Each row is a point on a tangle of strands that fork, close into loops and nearly touch. The rows are in no order.
Two points are linked if the straight distance between their rows is under 87.4. Some points are linked to none.
funem: 2	-7	-10	23	14	-2	-5	9	3	-10	-7	43	33	-14	11	1	6	31	24	-18
Dibe: 86	-4	-30	-10	23	10	-3	15	5	-26	50	17	23	-29	-27	-87	15	13	-19	6
noto: -1	18	-35	-40	14	20	-12	21	15	-16	-2	-85	-6	9	-53	-56	29	-30	6	23
Mag: 81	-15	-19	6	35	-10	-12	-6	13	-24	38	39	16	-17	23	-79	27	10	-3	30
gofi: 18	-25	-4	23	0	-5	29	27	-30	51	25	43	-31	18	1	-8	3	-3	-21	-29
nibi: 67	12	25	-8	-59	-3	38	10	-8	26	15	33	19	52	-62	-34	-13	7	-61	-5
rol: 20	7	-22	-13	4	-26	3	39	27	23	-2	26	31	33	-41	-25	-20	26	34	1
nezep: -64	-15	-22	26	-14	24	-16	8	4	-69	8	-25	19	-15	-1	36	-3	35	-11	-76
Gafas: 43	2	-20	-17	47	-22	-19	-3	28	-37	4	-11	37	-12	24	-48	42	31	53	26
kabe: -10	1	8	21	31	-18	15	-42	-25	37	38	-18	-73	3	57	4	-9	-39	-20	58
Bef: -42	18	22	-12	-3	34	-15	10	-10	-12	-78	-9	67	-20	-23	-27	5	-5	24	32
pigo: -11	-10	2	35	50	7	-12	-36	8	-31	52	24	-25	-11	56	24	31	25	22	-25
kivil: -2	14	-57	-15	12	-12	-14	54	12	-12	-20	-37	48	2	-41	-46	2	25	49	-14
sif: 37	-7	-16	-13	-7	38	-1	8	-23	-24	16	-56	-16	6	-52	-65	31	-43	-37	26
vek: 46	38	23	-14	-39	-20	39	13	-27	99	-29	25	-15	15	-12	1	-54	-58	-28	14
vame: 48	-7	-14	-12	-68	-8	-1	-19	48	-16	-1	-12	52	78	-54	7	2	29	-13	8
zaduk: -29	2	-19	37	61	2	-18	15	-29	4	24	9	20	-29	80	-19	-28	28	4	-6
depur: -35	2	-44	-20	22	-7	-36	31	33	-35	-23	-52	34	-6	-28	1	3	33	51	-26
mis: 24	36	33	-6	-59	23	35	29	-9	22	-43	-29	9	18	-58	-36	-14	-23	-11	9
mav: -79	9	27	36	-14	33	13	14	-25	-14	-14	-1	5	-32	-7	38	-36	11	-10	-74
Rez: 23	3	28	21	-40	30	20	7	-37	1	-17	57	77	-5	-14	-49	-9	16	-27	-3
gopef: -25	10	-23	2	67	-5	-28	-30	3	7	44	-33	-39	-14	17	-25	18	-30	35	48
Viz: -70	11	33	7	-35	-1	0	27	-17	24	-30	21	5	-32	-27	57	-40	-7	1	-65
dito: -12	12	-28	-21	50	-26	-34	6	29	13	-22	-14	26	-5	14	-16	-4	2	61	40
Fel: 31	7	33	7	-58	49	40	13	-50	3	-29	6	12	7	-45	-40	10	-17	-63	-2
tuni: -77	14	-12	23	37	8	-20	27	-4	32	-37	-18	9	-25	28	2	-56	-9	24	12
pitaf: 14	30	37	-3	-61	6	40	4	-37	70	-46	12	-12	-7	1	16	-31	-46	-29	-3
Led: 46	13	-6	-40	-8	-37	1	-3	58	5	-3	-25	-14	55	-70	-17	11	-13	41	44
mon: 11	-19	-1	32	16	1	14	-17	-38	15	-10	76	56	-39	88	-9	-10	48	-13	-8
mosa: 53	13	21	-29	-20	-44	11	-10	32	30	20	-21	-49	48	-45	7	13	-38	42	32
Zopo: -21	-6	14	-12	43	-32	-16	-19	16	19	9	13	-34	-3	59	42	-12	-2	26	30
Bidu: 0	-10	-55	0	1	45	-4	-6	-16	-70	13	-62	52	-22	19	-37	45	42	-4	-43
Mika: -60	23	18	-38	-9	-21	-13	-29	-5	26	-62	49	31	-37	41	61	-42	12	-13	51
Tikib: -70	18	-15	0	18	16	-24	19	34	-39	4	-66	-24	0	-30	33	-20	-3	33	-47
Gil: 3	19	-30	-30	55	-10	-38	-9	40	-35	5	-24	15	-4	0	-27	39	5	68	35
sinam: -34	-10	25	-1	3	-25	-5	5	7	31	0	34	-29	-6	10	50	-22	-1	9	-33
Kipir: -4	3	-45	26	52	34	-17	30	-29	-14	19	-24	-10	-38	17	-70	12	-14	-17	-2
pugi: -42	-7	24	-3	-30	22	3	-5	8	-53	-24	-35	-14	-2	-19	47	10	11	-13	-35
Bep: 0	-14	3	26	23	14	-9	-6	-11	-43	-11	22	24	-17	36	13	35	52	21	-34
dofo: -31	2	-5	-14	-19	-36	-20	42	37	-8	-32	6	45	4	-51	30	-33	22	42	-37
mumo: -79	29	2	30	55	37	-30	-30	19	-54	-23	-8	-4	-35	54	29	-36	19	25	-3
Kug: 51	-9	21	-16	21	8	-5	-23	22	-3	-11	26	1	6	10	-34	27	0	11	56
gire: 24	17	7	-16	11	-1	-5	4	14	34	-60	18	38	4	9	-44	-25	-17	-6	80
Mok: 34	11	-43	-27	-18	-31	3	37	7	21	23	-38	-7	45	-65	-50	-1	-17	3	-10
Bidig: 21	-6	6	8	43	18	-19	-44	18	-49	5	15	-9	-12	46	-17	66	22	24	34
Tonok: 50	-12	34	-10	-47	20	25	-17	-3	-20	-7	-24	-40	28	-30	-1	38	-30	-23	11
kibu: 26	6	21	15	1	35	12	7	-27	15	-34	-9	-14	-16	-12	-67	-10	-42	-28	50
nifur: -32	2	-6	-38	14	-62	15	-14	-1	58	-15	31	-10	-10	59	63	-44	16	-20	56
sol: 19	1	19	-31	-60	-19	14	4	21	-3	-20	-39	-19	42	-51	33	-2	-20	23	-12
zimit: 11	-30	-31	-18	-22	11	-18	-49	41	-74	16	-37	18	18	-9	25	47	44	17	-23
kinof: 8	0	15	-6	-47	-31	21	44	-9	41	0	24	-16	22	-48	35	-27	-2	-1	-57
Novi: 47	-12	0	-8	31	-7	-8	-30	20	-1	-15	36	17	-8	57	-44	9	-3	-14	85
vepu: 42	-35	-5	15	-50	15	23	-12	-11	-40	13	34	60	11	0	-8	36	53	-29	-32
Paz: -70	16	44	14	7	29	-19	-25	2	-30	-42	23	-7	-40	33	56	-22	11	-1	-19
kel: -31	3	66	-31	-58	6	2	-16	11	-24	-62	15	26	-16	-40	68	-2	-7	-2	-30
mamu: 45	-21	-8	-27	-8	-22	12	-29	18	-17	46	-14	-26	28	-46	-16	55	-13	6	21
Dep: -10	2	-43	-37	-8	18	-14	16	19	-29	5	-80	-4	16	-53	-9	17	-3	27	-7
visi: 4	3	-13	-3	43	1	-15	-30	9	-5	44	-48	-47	-4	-22	-32	50	-41	23	43
gov: -26	-5	34	9	-38	-14	16	13	-3	3	11	-29	-60	7	-23	62	-22	-19	9	-62
pab: 33	9	20	-30	-11	-32	10	-10	-8	78	-13	9	-45	13	18	15	-32	-48	-4	61
toru: -5	-15	43	5	12	-4	-6	-54	18	-20	37	12	-63	2	20	66	45	-10	8	-7
rira: 14	-26	-21	-10	1	2	-1	-8	-1	-18	55	-38	-32	24	-37	-14	50	-6	3	-10
nuna: 2	-8	1	-31	4	-45	1	-2	16	69	-15	45	-14	16	35	39	-41	-4	12	34
Sulam: 29	-28	27	-5	-24	-14	17	-14	1	33	7	19	-50	29	-6	48	19	-13	-8	-9
lof: 14	-11	34	9	-68	44	46	18	-37	2	-21	-25	-15	18	-39	-7	-4	-32	-52	-28
Zas: -43	4	-7	25	30	-34	-21	2	8	8	-8	55	30	-41	55	35	-45	37	25	-38
Bepi: 66	5	43	-13	-51	-27	24	0	25	29	12	48	13	62	-48	-1	0	25	-31	-6
Vasav: -22	7	21	-23	16	15	-12	-29	12	5	-66	-2	13	-5	38	14	-5	-4	11	84
mim: 52	20	36	-14	-78	-15	38	11	-2	15	-20	-28	-26	44	-39	35	-6	-41	-2	-14
Vomob: 26	-19	-5	6	-23	14	13	24	-9	-3	8	-11	-3	23	-39	-29	9	-6	-27	-14
Tanom: 8	-23	37	-2	-43	-18	15	-4	11	-18	17	-10	-54	19	-20	69	15	3	-9	-39
Zofi: -34	0	23	30	-4	19	9	14	-17	8	1	-24	-67	-3	-3	41	-17	-27	-13	-39
sib: -11	13	-33	-16	44	36	-27	-12	20	-60	3	-57	21	-20	16	-20	57	25	27	1
nurur: -32	-11	31	21	0	14	-14	-9	16	-49	-14	32	27	-39	27	51	8	51	13	-57
pusu: 22	-12	1	-6	29	0	-8	-27	-10	17	15	-17	-47	-13	21	-47	5	-50	-12	98
Nofup: 47	-13	12	-19	-43	-27	5	3	46	-10	10	32	31	64	-39	3	10	33	-2	-3
Rupe: 48	-25	26	4	-42	-4	21	2	0	-8	5	71	41	9	-9	7	17	46	-25	-29
fomit: 48	12	-18	-37	-31	2	8	15	17	9	31	-42	4	49	-69	-62	-12	-22	-29	21
rar: 16	6	24	-3	-39	-17	33	21	-35	79	-19	69	30	17	-24	-5	-23	-7	-22	-12
Serus: -25	4	-25	19	4	-10	10	45	-22	28	30	-48	-65	16	-30	-9	-13	-35	9	-32
duf: -26	5	-39	24	47	31	-6	13	-24	2	56	-41	-30	-15	8	-42	30	-16	-7	-19
Vog: -83	19	24	28	36	27	-21	-15	-13	-31	-29	24	28	-51	71	35	-41	30	5	-15
zore: -47	44	-6	2	40	-18	-16	0	7	21	9	-66	-69	-4	4	34	-28	-58	40	26
kubup: -24	-9	-29	23	21	-6	-2	51	-18	16	5	-5	5	-4	-19	-20	-17	13	-1	-46
dif: -60	21	14	2	-30	7	11	-7	-72	55	-37	38	15	-34	28	62	-47	-33	-39	-18
romoz: -8	17	6	19	-4	17	13	24	-37	14	-34	34	78	-27	-6	-52	-20	-9	-5	1
sime: -41	-4	6	25	39	0	-14	-17	26	-54	35	11	-24	-11	37	48	11	42	22	-47
fosem: 51	-4	-15	22	-16	37	11	10	-38	-58	-3	0	62	-36	11	-78	32	40	-30	-25
resi: -63	2	23	18	-14	9	13	22	-74	53	-17	57	51	-29	4	30	-42	-14	-20	-30
pabo: -76	16	-9	25	77	17	-8	-29	13	-25	16	-29	-21	-17	71	10	-30	-6	7	49
fom: -56	26	-12	5	63	-18	-22	-45	3	17	26	-45	-53	-5	29	16	-14	-51	37	55
rad: -31	0	15	-27	-14	-17	-21	11	44	-33	-47	1	46	-2	-31	31	-6	32	43	-6
Bok: 19	-6	15	24	-22	37	23	30	-45	16	-10	1	25	-16	-34	-66	-12	-32	-46	13
birik: -23	17	34	-13	-40	12	25	1	-47	66	-36	35	11	-13	16	40	-41	-34	-31	6
kiv: -29	11	-13	12	-28	26	17	45	-45	18	-24	-42	7	0	-56	-10	-26	-20	2	-32
tek: -78	29	8	25	5	3	-3	33	-34	54	-44	-19	13	-25	7	10	-69	-28	8	11
nud: -8	8	-7	15	42	-18	-4	-62	5	1	58	-38	-76	-7	-22	7	56	-51	36	43
mogi: 53	-5	41	-35	-25	-30	15	-8	22	33	-9	47	-24	38	-17	48	15	-8	3	7
zodor: -50	3	2	47	2	42	8	26	-41	-18	-5	7	13	-25	15	14	-1	27	-19	-54
sini: 23	1	-34	-33	-25	-25	-19	9	48	-51	0	-22	58	34	-23	-11	20	48	37	-3
dibeg: -23	-5	25	10	11	16	3	-6	-8	14	0	5	-37	-3	20	32	3	-13	-4	-6
luva: 55	10	-7	1	-11	-39	10	42	22	34	24	36	35	47	-44	-46	-21	37	-1	-16
Zosub: -58	3	3	33	31	20	17	-25	-18	11	15	32	-9	-29	102	40	-35	24	-46	10
Gupak: -49	6	1	6	27	-15	6	11	-32	50	4	-8	-46	-9	44	27	-48	-12	-17	18
Domug: 22	-3	-51	-10	12	-21	-4	51	17	8	18	-19	26	22	-51	-42	-1	13	17	-21
dafad: -32	-3	-55	18	-16	21	-11	7	-8	-63	7	-48	54	-12	7	0	11	50	-3	-68
kezar: 56	20	53	-25	-40	10	18	-9	2	33	-41	29	11	30	-23	-31	-1	-26	-32	52
dalaz: -52	14	19	14	-20	1	-2	39	-38	47	-41	21	18	-18	-9	17	-55	-16	5	-24
feru: 1	-20	-34	-18	-40	10	-19	-10	30	-64	-17	-42	47	24	-16	11	27	41	20	-7
Muf: 13	-14	-58	7	0	47	1	21	-32	-42	28	-46	33	-12	-14	-57	37	27	-29	-48
gid: -74	36	-11	15	55	13	-24	1	14	-25	27	-41	-48	-11	-2	28	-35	-14	32	-26
bifif: 11	15	49	-20	-47	-27	6	-16	9	37	-27	23	-65	-13	9	90	-12	-39	-4	-21
lar: -20	4	18	-9	-18	54	4	-7	9	-53	-66	-26	40	-16	-25	-7	29	7	14	19
vovub: 50	-28	-22	5	-45	2	6	-11	4	-42	18	6	32	37	-15	-45	18	38	-35	-24
Vebut: -35	5	-14	-5	32	45	-24	-5	3	-45	2	-68	-15	-5	-9	-15	43	-16	15	6
Rulo: -32	8	13	31	47	26	15	-46	-27	11	43	-35	-82	1	34	3	9	-45	-18	20
zif: -19	-15	0	14	46	2	-9	-39	-2	5	-1	5	-13	-10	85	-1	2	-2	-12	71
tofo: -41	2	19	15	-56	31	17	37	-40	2	-40	-24	33	-7	-56	19	-20	-9	1	-24
Vugol: -22	10	13	1	-7	9	3	-13	-1	-25	21	-60	-53	13	-17	32	33	-32	15	-7
Nonom: -52	16	6	2	-10	17	-5	21	-35	28	-62	21	74	-30	-13	-15	-28	-9	24	21
sebom: -31	8	44	10	-39	45	21	6	-32	12	-54	-2	22	-20	-14	26	-2	-20	-11	-12
Pime: -55	11	-16	-1	25	10	-38	14	29	-40	-15	-37	5	-25	-2	28	-9	13	42	-29
zovi: 14	-15	14	0	-6	57	-1	-23	1	-43	-51	-4	28	-11	-10	-39	50	5	-8	36
namor: -33	2	3	-29	15	-62	27	-25	-9	45	26	26	-38	2	86	69	-32	12	-44	60
nobi: 27	-13	-36	-30	-54	-13	-7	-5	27	-11	13	-53	20	65	-57	-7	4	12	-2	-15
dos: 46	35	11	-36	9	-40	8	25	38	31	-26	-18	-1	43	-49	-36	-17	-25	34	46
kuz: -10	7	35	11	30	-16	3	-60	17	-3	50	-24	-84	0	2	53	38	-45	26	14
tuf: 40	16	23	14	-50	16	23	10	-5	-6	-24	30	100	17	-51	-57	-10	25	-34	7
bevo: -40	8	2	-50	-3	-69	-8	-20	-5	38	-43	53	15	-35	41	84	-53	14	-15	37
Bugit: 65	-6	-75	-20	12	2	-5	20	3	-45	67	-25	35	-23	-21	-85	18	27	-23	-16
lir: 28	8	-9	13	6	9	-8	11	-4	-26	-25	14	66	-11	6	-39	22	47	22	0
zube: -42	18	-22	35	44	24	1	25	-28	8	51	-57	-64	0	-21	-19	-6	-40	-12	-37
pesal: 13	-25	-29	0	21	34	-10	-14	3	-45	54	-37	-13	0	-14	-39	69	-1	-17	14
Vubin: -4	-21	-7	4	29	-26	7	-19	-23	37	1	72	41	-27	93	20	-13	34	-19	19
Gak: -10	0	-7	-12	44	-34	-29	9	11	31	-6	2	-14	5	31	-4	-19	-16	38	46
goted: 12	-14	-66	-53	-31	20	-25	-23	20	-52	-7	-68	62	28	-9	-26	29	24	8	-19
mepeg: -61	3	2	-4	30	-45	-30	-17	30	11	-13	41	12	-29	62	59	-57	24	16	9
vuver: 45	1	-19	4	-22	25	8	-9	-8	-59	-22	-5	78	-5	-7	-51	27	55	-4	-5
mer: 24	1	-23	28	13	-18	9	38	-24	39	14	58	35	-8	9	-50	-13	22	3	-12
vifa: -48	-13	-10	44	18	-2	1	22	-33	40	21	70	6	-33	55	42	-37	31	-16	-61
gevi: -65	5	-17	35	13	14	-9	7	5	-48	43	-31	-21	-2	-8	37	-13	32	-2	-89
gupoz: 34	-1	-49	12	33	-6	-9	22	2	-28	31	-9	28	-7	7	-44	28	25	11	-24
lofa: 35	4	14	-32	16	-38	4	-15	-5	58	10	-14	-55	2	18	-19	-9	-64	-1	102
topov: 20	-17	12	12	10	-8	6	7	14	-4	1	27	-1	6	15	-12	33	20	10	10
lami: -29	8	2	17	3	8	12	37	-35	43	-15	-45	-39	1	-25	-15	-27	-40	3	-14
fup: 2	-1	1	28	-13	-3	14	33	-44	54	-6	75	47	-12	3	-12	-29	11	-18	-23
ver: -31	13	57	-30	-54	-26	-7	-14	24	-10	-50	11	-18	-28	-24	85	-23	-4	1	-50
kinol: -41	5	6	-16	35	-57	-29	1	55	6	-35	26	9	-26	39	53	-34	21	54	17
kek: 12	-15	-2	-19	13	-59	-7	8	11	65	-7	82	10	6	30	48	-32	23	15	-14
rup: -52	-6	25	17	21	-13	-24	-25	38	-49	2	50	-3	-36	39	56	-15	46	19	-73
pilov: 70	-19	-37	-19	-22	-14	5	-7	22	-24	44	-12	19	33	-36	-62	28	19	-30	2
bup: 11	-4	26	12	-53	7	43	29	-43	49	-15	30	17	13	-55	-5	-16	-9	-41	-41
Kugu: 42	-20	-67	6	-1	-8	1	6	-6	-49	33	-26	43	1	11	-30	34	62	18	-47
keza: 12	1	-28	-27	10	29	0	-10	7	-19	29	-93	-31	-7	-52	-42	44	-41	-17	21
deva: -62	34	33	-3	10	-18	-17	12	20	18	-17	-36	-54	-19	5	56	-61	-48	40	-22
tari: 71	17	-23	-35	-5	-21	-7	11	29	-12	44	-20	6	29	-64	-76	23	-2	-20	37
redi: 37	-6	-21	16	9	-15	3	26	-12	29	29	4	-27	17	-24	-34	15	-11	-15	-12
moguf: 53	-3	21	-5	-12	10	16	-12	2	27	-13	88	28	19	-2	-8	18	23	-18	4
Puzag: -1	-50	-31	3	-45	6	0	-29	-3	-34	39	-48	-28	43	-15	39	29	9	-16	-45
mavum: 34	-19	22	-39	-19	-6	-2	-25	42	-30	-10	3	-6	40	-24	21	46	4	8	29
zumim: 13	-14	12	6	-18	16	15	-9	-11	-17	22	-53	-58	16	-32	-8	36	-30	-6	-2
mimil: 5	-28	-17	-14	-78	24	-8	-30	-9	-34	-15	-67	4	44	-44	19	-1	-14	-26	-24
siz: 24	4	11	-26	1	4	-15	-11	41	-24	-37	12	14	25	-14	-6	29	2	36	47
zefen: -11	-6	3	-4	-5	-51	-15	25	22	34	6	60	6	-7	-10	49	-23	28	30	-45
Zosuf: -32	-13	3	29	56	19	1	-49	-6	-8	27	26	-24	-22	110	21	-9	19	-23	31
Botef: -23	-5	10	-16	24	-44	-38	-18	56	-13	8	37	-18	-17	26	48	-2	23	53	-16
Leni: -35	-23	-4	30	-15	22	0	0	-12	-39	53	-26	-33	12	-15	40	4	19	-29	-75
zot: -71	9	-51	11	33	23	-6	8	2	-61	54	-72	-33	0	-4	17	0	16	4	-67
Kodu: 12	-34	3	12	-22	-25	19	33	-18	32	39	25	-33	30	-23	34	-6	13	-20	-51
dod: 6	-11	23	26	-70	11	45	27	-44	25	-12	-9	-18	7	-40	36	-15	-19	-36	-51
tel: -3	-22	9	20	12	-1	12	-12	-38	49	1	45	-17	-9	60	9	-7	-2	-51	12
lokab: 1	-20	9	-11	12	-31	-20	-6	36	-7	31	24	-28	18	1	38	13	20	45	-4
Mub: -63	23	4	35	64	32	4	-24	-27	2	27	-43	-59	-13	47	2	-33	-45	-13	10
vozis: 6	0	11	3	18	29	-7	-3	-10	15	-21	-25	-32	-6	2	-43	19	-57	-9	70
Nep: 33	3	-46	16	54	15	-15	9	-27	-19	18	-2	22	-46	43	-83	6	3	7	19
Zinoz: -20	17	59	-33	-40	-37	-16	-13	37	9	-34	12	-55	-21	6	81	-23	-28	23	-33
toli: 1	-9	18	43	6	34	20	-18	-49	0	-17	69	40	-33	62	-1	18	31	-37	-20
bor: -56	12	-14	29	55	17	-4	12	-28	11	3	-33	-35	-10	30	-22	-21	-36	-1	22
buti: 60	-7	13	14	-41	15	28	12	-11	-2	25	26	32	13	-48	-70	3	13	-73	-7
Miko: -25	15	29	-25	-7	5	-17	-27	5	8	-76	61	57	-28	26	38	-14	15	17	38
tezu: 60	-1	-60	-30	-39	21	-20	-36	29	-50	8	-49	54	22	-28	-51	35	23	-22	5
nazuz: 15	-38	-15	-19	-13	0	-10	-57	34	-65	37	-31	-19	32	-18	31	82	22	16	8
bize: 14	24	26	-31	-7	-7	15	-25	-11	52	-73	11	12	8	15	-8	-24	-35	-18	89
Pirod: 35	-3	42	-11	-39	-15	30	-13	-16	40	15	26	-80	17	6	77	4	-35	-12	-35
nus: 24	-2	-6	-21	-60	37	12	-5	0	-34	-39	-63	22	40	-54	-17	17	-10	-29	5
Lop: 42	6	20	-21	-4	-45	9	7	18	70	16	4	-58	21	-9	-8	-9	-56	26	33
gigor: 1	-13	28	19	-30	49	32	1	-50	7	-20	61	49	-24	8	-18	18	17	-43	-11
paf: 70	-15	0	-2	18	-33	6	-7	4	49	51	33	-42	14	-14	-36	2	-36	-17	40
Zus: 60	-15	-65	-24	-17	4	-6	-24	13	-61	32	-33	62	11	3	-51	22	50	-7	-29
Rido: 60	23	17	1	-35	25	13	27	4	-19	-4	28	52	8	-58	-78	-4	15	-56	38
Lef: 37	14	12	-10	-21	-29	36	21	-15	85	5	48	-14	23	-32	-10	-36	-25	-16	2
ges: -1	-21	-8	6	25	-6	8	-17	-6	34	-7	44	4	-16	71	10	-10	3	-14	42
digeb: -19	2	-26	-16	3	-54	-22	46	26	28	-6	30	20	0	-34	19	-37	26	61	-40
Giz: 86	-5	19	2	-1	-3	10	2	2	19	36	44	-30	21	-31	-55	1	-29	-47	39
Tefor: -36	41	8	2	0	30	-1	3	-12	-8	8	-84	-62	-6	-31	21	-7	-49	18	-21
vabug: 10	-5	-41	-11	39	30	-17	-34	4	-57	46	-62	4	-24	7	-36	77	9	18	-1
foret: -11	-35	-31	19	-26	2	3	0	-2	-30	58	-12	7	31	-11	15	22	27	-19	-60
Zubo: 62	-17	-13	-5	20	-40	13	-9	-1	53	10	98	32	2	62	-38	-18	23	-30	60
Feb: 11	-24	2	0	-72	12	-1	-21	-10	-30	14	-68	-36	31	-32	59	-5	-12	-24	-41
seb: 32	-9	-24	-20	1	-45	-13	0	58	-45	23	-1	15	23	-8	10	35	44	63	-7
keba: 5	39	31	-7	-24	-22	23	13	0	45	-35	-35	-54	5	13	24	-27	-70	26	26
Fas: 29	-7	-5	50	7	38	13	20	-55	-21	-6	27	38	-38	32	-63	18	36	-29	-17
Gosa: 20	-6	2	20	18	31	-5	2	-24	4	-27	41	41	-44	32	-68	-11	-10	-34	45
Natas: 0	-26	-2	17	-37	15	19	23	-18	-22	14	-7	15	13	-25	12	15	22	-19	-34
tos: 11	-3	32	-36	-6	-36	-14	-19	23	32	-29	51	-18	12	7	56	-4	-5	12	21
gura: -25	6	-23	-19	-6	21	-14	-13	9	-43	11	-87	-23	17	-25	14	46	-11	15	-6
Dolam: -73	46	16	6	49	-4	-20	-13	14	-9	11	-57	-71	-15	18	45	-58	-60	28	-8
Fadol: -54	12	-1	-16	-16	-18	-21	-1	30	-44	4	-70	-50	-3	-38	51	-14	-18	27	-48
gor: 16	-31	1	38	42	13	-6	-31	-11	-49	62	30	-22	-13	56	-12	59	28	-3	-24
Dulo: 23	-17	-4	29	13	40	8	15	-25	-12	-8	21	14	-17	19	-56	19	-2	-29	10
keda: -13	17	3	-29	5	-25	-3	37	17	41	-36	-7	-11	13	-41	20	-34	-14	38	-2
Zenum: 32	-10	-8	2	18	10	1	-19	-15	12	-22	34	38	-33	69	-64	-16	2	-36	84
Lifa: 25	14	22	-11	-76	-34	28	38	0	45	-16	-16	0	37	-61	29	-43	-29	4	-35
rati: 44	-9	-34	20	37	-37	-6	27	-4	31	32	48	24	-3	36	-65	-26	13	7	29
migiv: 82	-11	-11	6	10	2	-1	23	10	-3	54	33	-10	3	-40	-78	10	-1	-41	15
vuvur: 56	-12	-4	-4	31	-5	-4	-20	19	-57	11	14	15	-8	21	-20	65	37	35	13
lat: -15	3	-7	11	36	46	-21	-9	-12	-5	-41	-25	2	-31	24	-58	7	-30	-12	70
gobuk: -12	12	36	1	-13	43	12	-13	-15	7	-65	5	6	-14	6	8	11	-23	-14	32
duda: 75	-12	-8	11	-23	-32	20	23	12	4	38	48	33	45	-31	-45	7	43	-31	-20
bub: -64	20	-16	19	69	28	-24	4	1	-9	-8	-44	0	-27	51	-32	-9	-18	13	40
Migu: -5	-33	13	-10	-2	-5	-8	-47	29	-39	35	-16	-47	22	-6	57	54	10	14	-5
virub: -10	-9	18	12	48	8	-24	-57	28	-43	19	29	-13	-13	67	36	35	25	24	23
mudag: 50	-31	-3	-5	4	-33	-6	-16	44	-34	42	36	-2	31	7	24	41	34	52	5
nis: -54	11	-49	13	23	-19	-14	69	3	5	-4	-26	31	-15	-25	-7	-28	19	42	-52
pidep: 60	18	47	-18	-38	28	24	-22	4	-3	-38	-18	-17	26	-48	-19	22	-37	-31	48
misuz: 51	-6	-30	28	50	-12	-11	17	-18	7	15	32	32	-46	59	-83	-26	6	-4	42
foti: 31	-5	-82	-7	27	-7	-3	39	2	-19	80	-31	26	-15	-4	-61	27	25	8	-40
zuril: 4	-25	9	29	16	-15	21	-18	-47	59	48	4	-76	-4	62	23	-17	-51	-44	13
pebo: 3	-14	26	-25	-33	-22	-11	-4	47	-19	-36	46	21	7	-31	55	7	34	22	-12
fimil: 58	1	-13	-30	17	-6	3	-11	23	-10	43	-7	-20	9	-45	-62	38	-31	-1	42
bukez: -30	-10	-12	55	25	18	12	30	-40	25	-4	18	-2	-13	19	-11	-21	-1	-17	-38
lok: 47	1	31	-19	-16	-3	17	-17	-2	47	-15	58	3	25	2	-11	-7	-13	-37	44
Damum: -30	11	24	19	20	49	-2	8	-15	-10	-49	-8	12	-26	19	-25	9	-9	-12	27
med: -47	-11	0	30	6	11	6	-6	-28	37	-1	43	0	-26	68	45	-25	17	-27	-11
buvod: -25	23	17	-21	-3	-34	-19	18	23	28	-20	-35	-45	1	-31	47	-36	-36	45	-20
nubo: -31	4	28	-11	36	-13	-29	-57	38	-1	-8	8	-33	-11	58	64	-1	-18	17	47
nizi: -82	26	-12	31	76	22	-18	-16	17	-27	12	-11	-15	-16	73	23	-54	-6	20	-6
Feriv: 0	-3	39	-24	-19	-1	-3	-24	25	-5	-54	59	47	-5	-4	44	7	17	22	9
pum: -16	11	0	-31	-43	-25	0	16	29	-27	-3	-75	-35	25	-52	47	-8	-35	33	-29
tivis: -10	-19	-6	23	7	-25	5	25	-36	66	14	74	18	-9	24	20	-25	26	-13	-36
pif: 12	23	4	-11	13	-8	-3	24	22	33	-42	-4	28	21	-34	-52	-22	-10	21	55
Kosuf: -6	-6	9	29	20	-23	-16	-8	5	-17	4	67	37	-54	72	44	-4	57	36	-49
favu: -7	-3	11	-6	-16	6	35	-6	-58	67	-29	50	10	-21	44	19	-29	-8	-55	22
pogi: -58	14	36	-5	24	9	-30	-33	41	-28	-31	1	-32	-27	40	56	-1	-6	24	7
revup: -55	17	-25	4	20	-19	-21	41	8	24	-29	-6	22	-19	2	2	-36	7	46	-10
zad: 41	-20	-20	-22	-44	43	5	-9	0	-51	-9	-64	4	22	-41	-48	44	-17	-39	25
dofuv: -22	-6	-26	24	34	-16	-8	19	-2	-8	58	-11	-31	12	-5	0	23	18	14	-40

A fork is a point with three links, a tip a point with one. Leave the first point through the second and follow the links. Name the first fork or tip that comes.
pusu, lofa: bize
lir, vuver: Kug
vuvur, Gafas: zuril
Fadol, pum: foret
Vomob, redi: Tikib
bub, pabo: pigo
tek, tuni: dalaz
Damum, gobuk: fup
fup, mer: vozis
Puzag, Feb: gura

A tip is a point with one link. Name the tips that can be reached along the links from each point below, in the order of the rows.
nubo: mavum, gor, zuril
Lop: zovi, nobi, bize
digeb: kel, namor

Name the points in between on the shortest way along the links from the first point to the second, in order.
foret, Rupe: Puzag > Feb > mimil > nus > zad > sif > keza > noto > Dep > gura > Vugol > zumim > Tonok > pidep > kezar > lok > moguf
zad, Lifa: nus > mimil > Feb > Puzag > foret > Natas > Vomob > redi > gofi > Kodu > kinof
gobuk, tivis: Damum > lat > vozis > kibu > Bok > Fel > lof > dod > bup > rar > fup
duda, lok: luva > rol > Domug > Mok > fomit > tari > pilov > vovub > vepu > Rupe > moguf
mer, bize: fup > rar > bup > dod > lof > Fel > Bok > kibu > vozis > pusu > lofa > pab > Lop > mosa > Led > dos > pif > gire
Bidig, bor: vuvur > Gafas > Gil > dito > Gak > Zopo > nubo > pogi > Paz > Vog > mumo > nizi > pabo > bub
